Points on a hilly landscape, in no order, each with its height.
A ball rolls from a point to the lowest of its 6 nearest points, and stops where none of them is lower. Distance is the straight distance between rows; heights are no part of it.
Rorum (h 2.00): [169  94 148  83  97  93 110 144 176]
zetol (h 1.71): [161 118 138  97  82 127 117 122 207]
Tidi (h 3.79): [112 155 115 140  97 200 127 109 174]
fika (h 2.16): [129 136 124 126 122 148 124 112 151]
Dile (h 1.75): [130 106 140 123 166  74 126 157  68]
vaf (h 2.20): [118 131 123 153 168  94 144 130  65]
muvok (h 1.28): [129 129 125 125 135 135 126 119 137]
Lurag (h 2.57): [119 146 121 140 128 167 129 106 145]
gozin (h 1.59): [140 132 131 117 106 149 117 114 178]
rusi (h 2.99): [ 95 161 110 160 109 209 138 104 145]
lovez (h 2.93): [113 145 119 152 151 136 140 116 106]
bulu (h 6.04): [141 117 132 112 129 116 120 131 144]
nefav (h 3.02): [139 120 135 119 142 116 123 131 131]
Tedi (h 3.17): [151  99 140  97 128  94 111 144 135]
Bufav (h 3.06): [118 146 118 129  95 184 123 108 179]
funip (h 1.52): [146 129 127 111  93 152 118 116 195]
Meku (h 6.36): [152 109 139  99 115 110 114 134 157]
nofab (h 3.47): [102 160 111 170 145 155 150 109  94]
Zafas (h 2.77): [132 146 121 123  88 180 123 109 194]
Galo (h 2.88): [ 99 158 111 152  98 211 132 105 160]
lokoz (h 1.81): [153  83 151  80 124  70 102 167 123]
gup (h 2.39): [158  68 163  58 101  55  95 178 129]
Liv (h 1.26): [139 108 136 109 147  93 120 144 111]
zaz (h 2.73): [107 154 113 151 133 169 136 106 132]
vuv (h 1.67): [142 136 130 111  80 161 120 113 207]
tez (h 2.52): [144 137 130 109  56 168 121 116 229]
bemak (h 3.04): [158 107 139  94 107 111 114 134 173]
sege (h 1.61): [152 129 132 104  77 145 119 117 207]
Koz (h 1.85): [135 117 133 123 151  96 124 135 107]
sibib (h 2.64): [122 132 124 145 162 104 140 128  82]
Gufi (h 2.89): [115 146 119 142 140 151 135 110 124]
roget (h 1.62): [149 121 132 107 100 136 119 120 185]
Remep (h 5.53): [124 147 118 126  75 194 123 110 206]
Desin (h 5.91): [ 80 170 100 179 118 211 154 105 110]
tola (h 6.67): [ 88 165 103 171 127 200 150 102 112]
Liba (h 2.76): [113 149 119 140 108 184 123 107 162]
Kuvus (h 4.41): [132 145 120 122  69 190 123 110 212]
dimuv (h 0.60): [140 111 134 116 143 101 121 135 123]
zugo (h 2.46): [131 139 129 119  81 176 121 112 207]
zaki (h 1.78): [160 111 141  93  87 116 115 130 196]
lata (h 2.78): [123 108 138 133 169  67 135 158  51]
lala (h 1.97): [118 121 131 148 175  67 141 153  37]
pap (h 4.52): [165  85 149  79 103  79 107 159 157]
rufi (h 2.36): [125 113 133 135 169  79 133 150  65]
Kir (h 1.49): [144  86 153  86 136  62 105 171 101]
fef (h 1.76): [113 137 122 168 174  82 156 135  39]
Nelut (h 2.83): [123 133 124 142 157 114 139 125  96]
mam (h 1.29): [119 123 127 149 172  78 146 145  49]
miz (h 0.61): [134 104 140 120 160  76 123 155  78]
Dov (h 2.62): [111 151 116 143 122 177 132 107 148]
luvef (h 3.45): [ 99 160 112 160 130 183 140 105 125]
Paz (h 1.72): [116 134 124 161 172  85 147 136  51]
kizik (h 1.66): [132 140 123 124 103 167 119 111 179]
Peli (h 2.91): [113 143 120 156 158 125 144 117  88]
mebaz (h 6.34): [156 100 140  95 118  97 110 141 153]
resa (h 4.84): [147 122 133 109 115 124 116 124 164]
kug (h 3.52): [102 157 111 173 153 145 155 110  75]
Ronas (h 2.97): [111 149 114 159 157 130 151 114  81]
Fab (h 1.46): [145  99 142  99 138  86 115 149 119]
saven (h 2.43): [131 127 127 127 146 116 129 127 117]
keri (h 3.53): [101 159 114 160 141 165 144 106 109]
Bibod (h 2.75): [104 158 114 150 113 198 135 105 148]
satof (h 1.44): [140  91 147  99 147  70 114 164  93]
Zivut (h 3.21): [132 116 134 129 160  92 129 143  88]
nutez (h 4.07): [ 91 165 103 182 142 170 156 102  86]
sodal (h 3.13): [160  76 157  72 108  68 100 169 139]
miv (h 5.81): [117 150 118 137  88 200 125 108 187]
gil (h 3.69): [109 149 117 171 167 109 155 120  59]
Donel (h 1.91): [120 126 125 147 171  88 141 140  64]
fesuz (h 1.38): [140 102 141 106 147  85 117 151 104]
loz (h 2.92): [158  87 150  80 119  74 104 158 134]
Gune (h 1.60): [134  93 147 105 154  64 116 168  73]
Kop (h 1.57): [119 130 126 158 174  79 150 142  41]
vupa (h 4.44): [ 84 169 103 184 134 189 156 106  94]

Where does a ball stop that starts at each point below?
Meku => funip
Peli => mam
resa => funip
Galo => muvok
Tidi => muvok
mebaz => funip
gil => mam
sodal => dimuv
luvef => muvok
Zafas => funip
keri => muvok
lokoz => dimuv
